Points on a hilly landscape, in no order, each with its height.
From any point a ball rolls to the lowest of the 3 points nearest to it. It stops when none of these is lower. Distance is the straight distance between rows; heights are no part of it.
putud h=55: [120 170  83 124 104 142 171 159 129 162 122 181 114 181 141 154  78 110
 130 102 133 144 155]
bif h=161: [145 106 156 139 100 165 161 146 169 145 103 139 162 122 119 132 103 154
 154 131 126 137 121]
Panuf h=622: [140 175  98 124 137 105 125 103 139 133 156 100 103 152 130 109 130 115
  92 113 113 114 135]
Rogu h=582: [ 83 120  91 163 111  82 105  75 100 117 184 114  66 130 167 150 172 101
 153 110  83 118 175]
zemet h=43: [172 222 117  71 160 119 125 131 116 130 140 105 115 188 109 107  91  92
  61  98 144  86 115]
varun h=554: [102  96 127 180 103  92  91 121  81 110 165 137  94 127 164 162 168  92
 162 113 103 167 141]
Robi h=305: [123 118 125 176  81 135 116 183  90 165 128 165 133 167 126 105 110 100
 131 124 147 211 123]
zopat h=350: [114  71 152 196  68  92 159 117 134 141 101 144 143 122 158 167 168 143
 191  75  93 209 169]
kef h=511: [ 83 125 112 168 144  99  80  69  97 119 169 111  74  98 155 137 179 102
 118 131  87 134 173]
vuzim h=235: [189 137 142  93 124 135 145 161 162 130 127 113 146 144 101 114  85 155
 108 135 128 133  95]
Des h=278: [150 187 135 104 149 102  88 117 123 144 143  72 120 140 106  81 124 109
  41 141 117 138 107]
begek h=143: [171 108 138  79 145 125 157 171 148  75 108 137 143  88  94 106 135 161
 122 155 156  70  65]
Bamo h=637: [222 138 120  32 128  66 157 150 108 107 136 109 144 156  99 127 112 158
 127 124  88 109 137]
dudo h=105: [141 138 105 145  82 136 171 144 140 161 126 170 127 172 133 155  98 134
 141  95 133 164 150]
ropot h=328: [167 116  99  80 113  90 190 115 147 111 149 147 131 132 118 166 132 173
 168 120 142  86 132]
lek h=331: [ 94 120 144 167 124 142  79  96 133 133 125 120 128  98 139 105 142 112
 112 137 109 133 133]
mul h=410: [159 138 156 110 133 126  99 119 145 135 134  79 139 121 105  91 123 159
  83 146 119 134 112]
Kekis h=323: [172 117 190 103  98 174 129 160 154 132  80  98 179 124  88 102  76 168
 135 153 112 161 117]
legik h=401: [196 166 124  52 149 117 163 177 140 111 145 114 133 145 107 117 114 145
  97 122 116  79  90]
Zugog h=165: [ 85 149  90 153 169 173 137 152 126 136 129 166  95 137 146 132 121  90
 122 138 155  92 124]
Kis h=435: [110 155 123 141 118  93  77 118  97 143 158 110  99 122 129  84 156 107
  62 142 116 164 126]
rif h=309: [118  90 107  94 129  76 174  71 143 132 162 109 117 134 139 168 159 173
 181 139 130 103 170]
vub h=155: [133 122 132 153  99 159 150 145 154 139 116 142 146 135 120 141 121 135
 154 119 127 139 125]
Teku h=145: [104  63 160 142 135  98 116  70 139 140 113  89 129 103 135 136 168 169
 155 151  98 144 156]
Gaz h=330: [124  75 133  90 163  99 128  71 142  95 130  82 125  87 116 144 168 180
 130 166 132  62 110]
sozep h=478: [125 124 122 188  69 112 128 154 125 159 141 169 121 152 140 136 125 130
 134  96 117 209 142]
Fuv h=180: [104  90 122 145 103 130 182  98 160 124 131 152 139 112 145 172 151 173
 185 119 135 100 127]
dov h=164: [113 126 113 102 154 136 158  91 149  96 146 134 122  89 117 137 151 149
 142 136 168  61  95]
kamu h=345: [120 151 132 145 140 117  99 111 118 151 140  99 112 135 134  93 129 113
  78 138 128 146 122]
dek h=483: [ 91  76 146 198  95 140 116 116 136 115 103 153 147 112 136 142 154 114
 186  98  85 166 152]
pilus h=135: [ 93 138 102 149 163 175 130 176 120 143  98 158 106 155 148 126 105  97
 123 133 160 113 110]
pid h=625: [197 140 131  55 126  56 150 122 136 143 145  74 128 166  96 131 116 163
 124 128 102 137 153]
gil h=518: [ 85 129  89 162 139 133 127  95 115  94 179 156  86 116 166 152 154  88
 139 105 114 106 157]
Lova h=347: [193 141 150  67 172 142 123 147 142 108 115  94 153 108  95  91 114 142
  62 138 119  93  77]
gova h=354: [ 53  79 121 190 148 188  87 150  74 100 102 157 121 103 148 144 125  55
 145 131 128 129 127]
Sobo h=241: [118  59 155 106 157 102  91  45 141 129 114  74 130  90 125 131 174 174
 133 174 123 107 141]
Zamub h=397: [126 122 142 136 125 105 115  98 147 152 143 100 111 118 129 123 141 153
 122 127 100 121 144]
boba h=468: [ 85 135 112 162 129 152  99  99 123 121 156 138  88 119 156 132 143  94
 106 132 114 109 129]
gavan h=267: [ 97 139 120 130 125 190 125 209 117 180  77 143 144 170 104  91  77 108
 115 162 167 172 104]
naze h=420: [203 168 128  52 167 128 135 159 127  92 142 104 139 140 106 104 122 124
  68 125 132  72  93]
noga h=353: [125 122 141 169  80 123 137 159 138 178 122 158 162 153 134 127 110 138
 141 112 123 201 130]
Tuz h=424: [ 84 123 130 134 166 170  99  80 122 114 122 138 114  60 130 116 137 108
  98 145 144  81 127]
pul h=264: [103  92 103 179 100 124 130  94 138 125 143 142 118 117 161 156 161 126
 182 107  95 125 162]
fam h=93: [109  64 132 138 130  94 150  58 138 147 128  92 138 116 150 153 190 174
 177 155 117 117 152]
Mem h=386: [ 78 104 139 173 127 147  83 100 127 118 136 123 106 101 150 124 155 103
 131 128 102 133 143]
ditu h=293: [ 85 118 115 180 134 171 113 155  99 128 135 165 109 131 152 140 118  77
 132 121 130 139 128]
kabu h=286: [207 101 153  68 135 136 139 168 152  94 101 103 168 101  94  87 108 172
 122 157 109 105  88]
Tud h=321: [ 93 132  75 161 135 172 152 164 113 133 132 189 105 163 156 150 117  97
 159 110 143 128 144]
mibig h=431: [ 62  97 110 142 167 142 111  45 118  99 160 139  98  49 131 135 191 108
 106 146 143  82 129]
Kaba h=579: [150 124 168  88 160 134 103  93 140 131 112  72 142  93  91 101 125 150
  86 164 113  97 114]
bulof h=461: [ 84 143  78 172 105 145 136 148  81 124 150 176  92 162 165 158 120  88
 155 107 117 154 163]
Dar h=167: [111 177  96 125 126 146 149 194 116 182  99 148 126 199 121 116  90  96
 109 129 159 156 119]
bipo h=396: [163 185 136  80 198 163 107 142 142 119 113 103 140 119  84  88 112  97
  35 147 164  78  84]
Tozez h=298: [127 132 113 129 128 166 177 150 161 134 120 169 139 136 126 155 102 138
 148 124 170  99 103]
genud h=250: [ 95 119 130 142 148 177 141 102 155 112 124 166 131  88 134 135 140 115
 137 139 162  92 108]
resit h=359: [210 163 111  72 108 132 197 196 150 107 122 182 147 162 118 165  82 143
 132 103 160 108 105]
Zile h=394: [183 125  99  56 138  76 171 138 122  77 146 123 126 128 111 150 141 159
 145 114 139  64 108]
dad h=400: [ 75  88 137 184 123 154 106 105 118 103 132 159 118  88 166 155 153  84
 162 108 109 127 139]
tativ h=147: [ 86  74 155 144 140 125 107  60 139 132 107 107 144  86 130 126 179 158
 146 147 120 118 155]
suvam h=338: [ 74 112 130 130 163 143  67  53 120 111 133 121 114  49 126 123 159  96
  90 160 114 103 155]
vitid h=404: [ 69  90 167 170 135 133  34 116  93  83  82 128 173  76 160 137 140  82
 182 106 117 172 152]
gabav h=234: [ 80 101 170 163 117 143  51 143  89 130 103 124 151 117 133 100 118  95
 117 145 123 177 133]
todop h=149: [ 91 166  81 150 145 183 159 206  96 167 113 162 111 170 145 132 107  85
 122 128 154 144 113]
Tam h=441: [182 162 123  53 196 147 137 175 133  76 121 139 149 116 103 119 131 124
  72 125 162  63  63]
Vapil h=514: [134 135 162 123 138  88 104  93 151 144 119  77 125 119 114 103 149 161
 117 153 105 148 132]
babo h=528: [106 162 113 161 106  92  82 127  88 141 166 113  91 134 141  97 136 103
 104 118 119 182 140]
fezip h=349: [205 175 119  34 150  90 165 154 117  78 140 138 120 168  99 126 115 121
 106 101 120  65 119]
lanu h=300: [172 173 145 117 123 111 119 129 143 150 133  89 139 141  97  96 109 141
  86 142 132 150 102]
rufuf h=327: [ 74  86 177 198 146 127  69 125  45  91 145 117 128 118 160 173 137  61
 152 114 116 180 129]
zifi h=398: [103 153  69 144 126 148 143 175  82 141 134 175  81 171 135 148 106  81
 142 127 147 144 155]
pora h=291: [114 114 156 149 113 144 113 114 160 140 113 110 150 118 127 119 119 148
 129 134 126 124 124]
Vege h=734: [125 134  94  73 169  60 164  51 128 106 171 104  87 139 126 154 164 159
 163 122 141  56 147]
rina h=246: [176 138 144 126  72 128 175 154 143 172 107 143 163 146 114 142  94 174
 135 121 122 207 118]
daku h=279: [124 145 140 132 144 164 119 143 150 144 123 125 119 127 132 109  97 112
 100 145 142 115 113]
fisi h=373: [ 65  62 122 197 146 185 113 128 107  75 112 174 132  94 176 156 143  80
 184 109 131 125 130]
fudis h=228: [176 118 171  87 115 182 146 179 161 120  81 144 180 125  89 106  65 148
 128 158 131 147  98]
dolum h=464: [142 123 180 111 127 117 110 106 159 133 111  76 147 109 104  95 121 182
 121 164 110 144 118]
Bibet h=289: [109  67 165 213  90  98  94 147  84 107 123 137 134 118 149 162 145  97
 178  91 126 216 135]
nani h=689: [205 107 150  63 153  70 133 128 142 113 131  64 138 138  85 112 124 201
 127 160  97 131 129]
Voke h=102: [134 111 130 164  86 165 163 133 168 163 111 165 150 141 131 151 127 147
 156 110 131 152 124]
nuri h=249: [107 131 102 177 111 155 124 159 118 155 136 165 120 145 148 138 126 105
 147 125 132 149 139]
lavo h=196: [176 133 157 109  98 159 158 165 172 145 108 135 158 146 105 121  81 155
 118 131 113 149 109]
lovet h=419: [ 92  91 165 188 125  92  47 113  60  91 150 109 101  99 147 136 161  86
 115 122 128 189 132]
sobi h=290: [164 155 122 142  70 141 160 172 136 195 117 164 148 179 113 126  84 146
 119 113 131 209 126]
vima h=109: [114 138  94 148 104 135 176 120 160 132 144 170 120 124 140 165 124 135
 157 106 132 104 153]
nas h=151: [177 179 119  77 163 140 158 202 142 110 127 152 140 160 113 135  94 119
  98 125 167  78  80]
kofa h=185: [ 99  95 110 172 128 181 149 143 132 126 111 187 137 133 144 146 129 121
 163 112 137 115 117]
Zonu h=272: [107 100 174 117 129 127  85  75 141 135  93  87 163  84 125 110 153 159
 127 162 107 142 149]
negig h=217: [195 145 138 109  94 169 181 191 165 163 105 144 157 149 105 138  78 164
 119 128 133 192  97]
tero h=188: [162 112 159 120 116 186 165 163 164 130  96 161 171 120 117 122  88 162
 139 137 151 119 104]
noze h=422: [ 86 123 127 167 128 106  60  96 102 134 145 101  90  91 130 121 163  95
 101 129  92 143 138]
tuk h=134: [ 67 105 138 166 121 166  81 199  34 132  68 145 166 141 133 106 107  75
 135 148 157 192 109]
tum h=363: [140 108 145 125 108 127 149 125 170 146 141 112 137 132 120 146 142 175
 144 136 115 138 139]
teki h=494: [125 107 136 117 139  55  97  69 138 160 144  74  95 128 131 114 180 159
 128 143 110 161 176]
Fud h=442: [108 111 180 156  91 157 100 119 142 137  76 133 167 119 131  99 124 124
 159 137 108 157 140]
kir h=221: [100 102 151 145 110 182 140 115 158 120  99 163 154  95 133 146 125 138
 161 142 144 102 103]
Dotu h=256: [142 126 131 144  79 117 166 120 160 166 122 142 133 137 137 160 127 168
 153  99 106 153 143]
zamod h=181: [ 72  87 156 166 118 149  52 164  54  97  90 132 162 121 144 122 110  73
 144 127 137 183 124]
golaf h=618: [166 128 128  93 145  48 131 102 134 158 151  59 111 159 115 144 141 173
 139 136  93 132 170]
bip h=423: [ 93  82 179 177  99 129  67 115 125 110  74 129 189 103 155 118 145 130
 191 119 107 182 160]
mumuk h=159: [135 131 108 157  91 102 146 127 144 151 152 133 125 141 132 136 136 147
 158 117 105 153 167]
fole h=676: [ 85 169  75 149 131 121 115 115  89 122 179 148  75 147 163 141 125  77
 138 112 123 126 159]
nedez h=190: [103  75 168 148 115 155 100  82 149 121  87 121 176  81 125 127 141 150
 167 137 125 128 149]
fir h=658: [131 183  88 123 126 118 120 135 124 146 155 125  97 155 130 107 104  93
  93 113 128 112 126]
Vutes h=96: [147 202 112  94 157 146 124 174 132 154 121 120 118 177 126 106  95  91
  78 122 147 111 100]
damuk h=519: [172  72 125  84 164  64 131  90 139 137 136  71 122 139 124 135 156 189
 139 158 121 118 140]
budun h=205: [162 124 155 100 132 177 165 196 165 110  90 174 160 117 114 136  75 139
 130 152 192 120  72]
Fug h=425: [140 140 128 146  90 102 142 127 135 159 135 102 118 142 141 128 133 149
 129 114 112 166 154]
guri h=484: [122 165 125 121 132  78  93  95 123 144 162  85 100 126 122 108 169 116
  89 139 114 131 144]
zavat h=329: [ 58 110 104 162 166 188 105 131  91 115 132 162 109 101 155 135 136  84
 124 135 127 113 125]
nivo h=261: [125 135 110 157  92 114 122 180  89 181 137 147 118 170 132 102  98 104
 101 131 146 195 130]
Veg h=317: [159 135 131 110 134 153 178 146 167 117 126 144 133 124 119 135 106 147
 144 125 167  82  97]
regar h=611: [ 74 157  82 155 134 118 115  88  82  87 200 143  71 126 172 154 152  90
 154 111 104 119 163]
mibu h=355: [112 111 114  92 176 122 136  69 145  87 133 108 126  64 114 142 164 135
  98 155 164  64  91]
Niz h=389: [ 76 122  82 179 133 161 127 131 104 114 153 163  84 139 166 166 133  81
 155 111 123 121 156]
kat h=269: [ 83  60 175 195 122 121  72 148  60  83 107 118 163 108 162 173 123  62
 175  97 126 202 129]
pag h=492: [125 189  88 102 165 132 131  91 128 110 170 116 100 128 147 125 129 103
  94 124 158  70 130]
Zav h=361: [100 117 108 190  97 146 144 141 126 150 127 159 123 151 162 158 138  99
 169 103 109 160 144]
tino h=120: [ 97 114 163 138 148 138  86  63 149 121 117 101 134  68 125 120 141 125
 108 139 109 102 142]
vefib h=216: [119  84 168 165 111 125 120 105 156 151  97 124 162 123 136 136 148 163
 174 126 103 183 155]
Dagu h=179: [184 138 148  76 160 162 153 185 151 100 102 153 148 116 104 124  88 142
 105 137 158  96  77]
peg h=313: [109 116 114 147 121  64 134  75 132 139 155 106  95 128 154 150 190 135
 148 122  98 134 185]
vom h=659: [125 156  99  97 116  84 153  85 133 123 169 117 109 153 134 151 135 143
 152 123 119  88 165]
nul h=391: [131 102  97 154  88 121 200  99 154 133 144 176 127 121 149 194 148 168
 195  87 125 131 173]
sofi h=381: [ 68  85 161 175 136 151  30 127  53  71 105 134 138  88 165 154 140  59
 153 115 122 167 143]
vur h=144: [112  67 138 106 155  87 132  55 145 141 143  83 117 107 135 152 175 171
 158 160 123 107 145]
Zerum h=343: [182 138 120  93 105 121 194 165 156 113 139 162 134 137 112 156  99 159
 140 101 152 103 125]
Fogaf h=258: [163 215 107  54 184 113 139 128 113  83 152 123 115 149 114 126 124 104
  81 108 154  56 120]
doba h=348: [157 185 140 100 172 149 102 128 139 143 134  88 131 127  95  83  98 123
  47 140 126 104 101]
Pob h=110: [ 96 120 125 151 120 142 160  79 146 122 159 147 123 103 147 148 161 143
 168 122 118 100 133]
Dubo h=274: [116  75 121 165 100  96 154  93 150 146 135 129 121 133 141 166 175 174
 191 102  92 162 181]
beze h=307: [171 159 132 117  85 118 165 152 158 182 128 119 153 175 105 105  94 157
 104 110 124 179 118]
pida h=170: [141 162 137 106 178 173 160 176 154 121 104 159 127 136 128 134  89 118
  92 145 189  79  67]
mesuf h=281: [126 163 130 137 121 120  85 134 105 158 131  97 118 138 122  85 109  94
  63 150 140 151 113]
Suf h=230: [102  81 169 200 103 125  72 166  64 107 120 149 160 128 147 135 128  91
 147 105 130 212 131]
rulo h=299: [209 118 112  47 152  87 147 171 125  93 124 123 154 115  90  98 136 166
 106 141 120  71  96]
vimel h=333: [110 161  82 137 138 125 147 126 130 130 162 163  96 146 149 142 104  97
 143 114 144 102 145]
vak h=240: [138 167 132 135 112 122  98 169 105 172 113 120 135 167 124  73  95  98
  78 144 149 183  99]
tonez h=237: [ 85  69 156 162 108 169 140 101 159 114  69 166 177  91 156 154 141 139
 199 111 130 120 134]
zopet h=247: [160  82 142  91 145 117 146 110 140 102 113 107 140  97 102 121 137 197
 134 162 126  86 106]
vetu h=178: [103 152 101 155 130 157 132 133 137 146 128 149 100 149 149 129 115 101
 114 127 143 119 123]
Ravov h=129: [153 134 134  75 174 141 129 111 138  96 129 108 139  79 102 115 135 140
  86 149 170  65  81]
tuv h=364: [ 92 133 153 139 143 157  40  88 101 131 115 101 128  75 114  97 143 101
  64 154 112 137 150]
Vib h=115: [108 132 100 126 140 117 146  84 150 121 155 108 100 108 138 152 168 142
 141 124 125  77 139]
molo h=163: [170 212 129  89 133  97 115 138 127 146 145  89 129 159 108 103 105 124
  70 113 113 115 121]
gemak h=336: [205 122 101  59 126  86 182 167 142  83 137 150 135 124 104 131 118 169
 146 104 134  77 113]
zuzum h=384: [121 130  97 113 122 105 181  61 146 104 156 134  99 123 145 169 167 152
 184 118 131  90 167]
Dus h=567: [151 136 123 117 104  83 159 107 140 140 146 104 118 145 133 143 136 168
 146 123 113 126 164]
Guro h=393: [152 121 168 141  89 126 145 129 159 158 105 122 156 132 108 122 127 173
 147 131 107 196 140]
vupar h=557: [104 140  93 154 117 108 125 111 116 134 163 137  90 141 157 138 149 118
 149 104 106 114 168]
fumeg h=395: [106  90 136 133 149  81  81  58 119 136 138  85 103  99 152 132 185 155
 122 146 100 141 159]
suri h=409: [197 129 106  45 116  74 202 134 130  92 141 144 131 133 120 164 123 170
 164 101 136  85 141]
navir h=223: [155 227 104  72 162 139 172 168 112 133 116 150 112 205 125 123  70  70
 103  98 161  89 137]
kila h=292: [ 99 135  83 146 129 147 155 116 142 123 154 154 108 119 158 144 139 118
 155 113 132 101 141]
tamit h=166: [221 129 114   5 148  67 158 170  88  64 124 137 150 172  81  90 140 150
 131 102 102  61 139]
mokop h=326: [ 79 123 129 164 127 168  90 154  99 148  90 147 140 132 138 105 104  95
 119 138 138 147 115]
gumi h=446: [ 74  91 157 157 124 137  40  89  94 109 108 115 129  67 148 116 156  97
 115 150 102 153 152]
Zoz h=187: [ 98  72 161 169 115 102 105  82 125 131 100 112 141 101 152 139 171 140
 167 139  93 166 168]
nek h=294: [137 108 140 109 135 142 134  98 157 111 125 113 138  76 117 129 128 147
 118 158 134  75 106]
rapo h=232: [139 105 112 114 118 123 177  92 152 121 149 131 130 123 138 162 159 172
 162 123 138 104 134]
muguf h=515: [143 125 111  84 157 112 144  89 138 112 143  86 111 109 110 129 144 132
 107 143 140  61 113]
giv h=146: [113  92 192 111 114 135  98 103 130 124  78  94 174  96 121 115 147 184
 175 150 109 157 155]
sile h=141: [173 232 128  54 160 114 151 152 110 102 134 147 115 191 103 118  95  92
  95 100 150  58 132]
maf h=227: [116 142 134 119 150 206 166 184 153 149  70 168 155 145 117 111  73 106
 129 153 186 111  77]
Pefed h=334: [110  93 139 202  99  99  96 174  57 140 137 161 126 147 157 160 134 107
 149  97 138 218 139]
Tere h=275: [118 146 151 172 100 124  91 148 109 165 128 125 138 147 125  71  97 117
 103 146 127 189 110]
Vavef h=403: [ 94 122 103 182 116 123  98 163  64 132 154 150 107 150 150 151 134  83
 139 118 115 183 134]
defup h=189: [167  86 130  84 122 138 163 154 153  88 107 133 154  86  96 123 119 175
 151 138 144  81  77]
bukor h=152: [ 75 126 111 146 154 204 144 165 133 129  88 173 139 128 132 134 105 104
 150 133 170 109 114]
pebol h=535: [189 156 127  58 129  70 156 112 115 132 148  88 121 155 103 127 137 158
 120 120 106 104 143]
kidub h=372: [ 46  87 102 181 154 182 118 121  94  94 147 170  99 104 170 162 147  69
 146 121 127 114 134]
zodo h=415: [179 167 106  63 154 115 165 142 142  93 140 126 126 139 108 132 128 138
 119 111 142  55 113]
lusu h=280: [ 91  96 110 116 144 112 147  54 157 109 153 124 112  87 127 154 171 153
 155 142 140  58 122]
noz h=629: [118 201 101 109 153  92 130  58 116 118 177 112  81 122 141 128 126  97
 112 111 117  72 175]
folef h=61: [ 86  99 146 149 138 161 109  74 134 118 115 133 134  78 143 127 163 127
 140 134 123 102 129]
Tirut h=402: [136 175 116  98 173 139 125 121 140 126 144  96 110 125 117 111 113 115
  82 120 136  79 104]
Kobog h=342: [129 126 144 163  87 132 115 134 138 159 112 126 150 133 121 101 130 140
 132 136 105 187 126]
kofab h=255: [172 171 124  91 110 123 156 143 151 136 146 111 127 152 123 127  95 150
 117 111 127 108 129]
lavom h=619: [100 112 154 173 108  99 102 111 117 126 134 110 107 126 138 122 168 127
 142 127  99 170 152]
zegil h=224: [146 141 124 128 101 140 147 125 157 150 122 126 132 136 125 128 104 149
 115 130 126 125 120]
bimu h=440: [176 182 109  58 124 117 197 158 134 112 133 151 132 161 116 153  89 115
 131 103 154  96 132]
kog h=325: [106 152  79 158 104 121 140 192  69 163 136 160 100 177 145 132 103  80
 124 128 151 195 145]
Poda h=537: [139 173  95  88 144 107 162  98 138 106 153 133 107 140 124 153 129 136
 122 118 146  57 138]
Fem h=225: [212 128 143  47 160 133 141 189 149  92 108 130 154  98  91  81 124 156
  92 146 138  76  62]
Zut h=462: [122 131 122 134 101  60 114  81 135 159 162  90  93 131 140 115 164 146
 139 125 100 147 170]
tana h=337: [ 95 104 134 182  93 156  98 169  79 147  93 156 155 150 133 103 107  96
 136 131 133 200 129]
linob h=421: [155 112 122 103 147  80 135  88 155 130 147  63 112 125 121 130 157 159
 126 154 116  88 132]
tonim h=126: [171 181 117 101 143 138 143 174 151 131 135 134 126 164 112 121  90 124
  93 112 147 108 105]
Zeru h=341: [208 142 125  57 140 111 172 208 139  66 122 149 149 121  87 108 106 151
 118 118 127  80  78]
gez h=314: [167  96 157  99 119 141 145 136 162 131 112  86 151 121 100 110 118 181
 140 156 116 122 103]
lidat h=439: [123 149 103 143 108 116 140 111 137 137 151 137 110 145 138 136 141 127
 141 106 122 114 150]
Getop h=276: [117 129 151 137 108 188 127 164 158 163  79 143 163 155 113 115  83 118
 128 137 145 152 113]
Gafad h=497: [119  87 157 190  94 126 124 130 132 145 112 157 138 133 146 134 136 122
 161  88  96 195 149]
pokam h=374: [196  94 117  49 160  74 142 130 125  71 123 105 134 112 102 120 139 181
 125 145 126  72  88]
suvil h=335: [101 150 154 133 136 160  69 139 120 158  94 110 134 118 113  70 101 105
  66 162 147 157  98]
zusu h=204: [118  91 143 115 118 151 175 109 157 106 108 140 151  92 129 151 138 166
 184 132 152  92 102]
bufop h=200: [124 185  90 133 101 115 125 173  95 177 131 138 113 182 117  99  99  81
  87 128 151 165 125]
kub h=344: [207 171 134  52 152  88 124 131 129 123 142  69 147 158  96 110 122 151
  86 132 109 108 115]
pobes h=108: [128 156 172 123 105 182 101 172 132 162  74 123 181 146  96  73  57 139
 112 163 146 182  98]
lipu h=340: [ 79 116 130 167 134 152  73 127  97 123 138 142 106 116 142 107 135  95
 105 137 112 141 129]
tomim h=455: [ 61 108 102 179 154 156 105  90 109 117 159 152  87  96 157 143 168  89
 136 128 120 105 150]
Vire h=124: [148 198 106  99 160 148 160 159 151 139 114 140 127 162 126 140  97 113
  94 128 161  94 106]
buvo h=413: [167 141 102  86 115 106 180 121 149 120 143 133 126 139 123 163 121 158
 149 110 129  92 145]
ruke h=460: [109  98 132 206 104 106 120 151  60 110 164 147 108 146 164 187 144  73
 171  82 112 204 148]
Dodoz h=358: [ 96 115  96 135 163 100 130  46 124 120 172 100  91 104 142 148 180 130
 141 141 110  92 158]
fama h=295: [100 147 125 110 167 183 131 121 152 113 116 145 126  98 112 125 122 109
  93 141 175  68  89]
Pono h=59: [114 183  70 125 137 135 151 161 123 150 140 166 100 181 131 136  92  81
 115 120 139 109 139]
ral h=496: [121 137 135 108 173 156  91  90 141 125 122 106 118  75 114 117 139 117
  69 147 146  80 121]
Zuk h=277: [117 127 137 140 143 184 144 140 153 123 112 155 138 112 135 127 106 126
 124 141 167  99  93]
Bevod h=239: [158 175 132 130 113 149 152 181 146 166 105 133 139 166 121 104  74 133
 108 133 142 160 106]
Zor h=332: [108 121 118 185  96 132 101 185  58 141 134 148 115 163 131 111 117  80
 122 135 157 196 126]
Nusis h=406: [161 141 134 136  81  97 156 131 156 171 133 133 134 168 121 137 124 164
 143 110 110 182 155]
vipu h=254: [164 139 156  96 157 155 124 143 154 110 115 101 146 112 100 100 106 138
  91 135 145  87  83]
fatu h=201: [123 167 107 148 112 141 128 162 135 159 130 139 122 172 126 127  93 125
 112 125 142 150 126]
nub h=273: [217 147 101  21 125  78 176 169 118  70 118 155 159 151 102 113 107 140
 129 102 116  66 133]
tudeb h=576: [101 123 134 172  89 103  97 133  93 141 149 129 108 130 136 114 136 111
 117 119 123 191 138]
derof h=513: [ 87  75 134 209 109 146 113 136  98 109 136 174 127 135 163 175 140  85
 182  83  98 178 139]
Nif h=466: [ 93 106 142 189 103 161  95 126 126 132 113 154 143 122 138 123 126 107
 147 118 119 168 133]
zego h=352: [179 126 174  99 120 140 119 141 160 138 114  90 155 123  88  93  92 167
 118 161 115 156 112]
buduk h=248: [131  99 119 107 134  96 158  86 147 138 155 103 120 128 134 161 167 172
 163 136 116  94 134]
sak h=448: [147 193 118  82 213 140 116 123 142  92 143 125 118  98 108 123 143 106
  64 126 179  52  90]
gav h=168: [105 122 125 142 134 104  95  82 127 143 149  91 103 110 131 115 161 131
 109 135 100 133 157]
sug h=98: [204 145 141  89 118 112 144 152 147 132 136  80 147 143  92  95 113 174
 110 143  90 151 111]
Lal h=162: [125  88 130 135 113  63 131  88 151 158 136  96 117 143 132 155 170 178
 163 131  92 163 174]
temo h=556: [159 126 131  75 164  96 134 105 142 127 145  69 125 114 108 118 136 160
  93 150 118  90 112]
kob h=486: [107 101 138 194  89  85 106 139  96 140 147 150 117 132 158 138 163 109
 142  94 104 197 154]
Betek h=407: [162 148 140 130  92  90 140 142 141 159 139 106 130 151 118  97 120 149
 107 128 121 185 134]
dazep h=282: [ 73 129 151 148 125 154  46 124  92 128 107 126 140 104 135 107 121  97
  98 145 130 158 131]
tunuz h=242: [106 149 147 123 143 187 116 180 139 160  86 141 135 142 114  89  72 112
 103 157 153 145  87]
Kab h=191: [ 85  99 134 144 152 130  99  58 141 119 127  93 114  79 140 125 170 130
 126 147 115 109 134]
nido h=288: [114 144 117 138  98 167 138 199  97 189  99 141 163 171 107  82  85  99
  94 150 172 195  94]
sava h=222: [112  68 165 185 104  93 111 107 131 143 103 125 146 121 149 124 177 150
 178 105 102 202 172]

Two balls start at each pair of points below. Name the first point that both come to, or write none.
babo and Tere: vak
Panuf and pag: none
suri and Vege: rapo

Write out the way that a ball takes from each point below.
Kis: kamu, mesuf, vak, bufop, Dar, todop, pilus
zopat: sava, Zoz, Teku, fam
sobi: rina, negig, lavo, bif, Voke
noz: pag, Tirut, doba, Des, molo, zemet
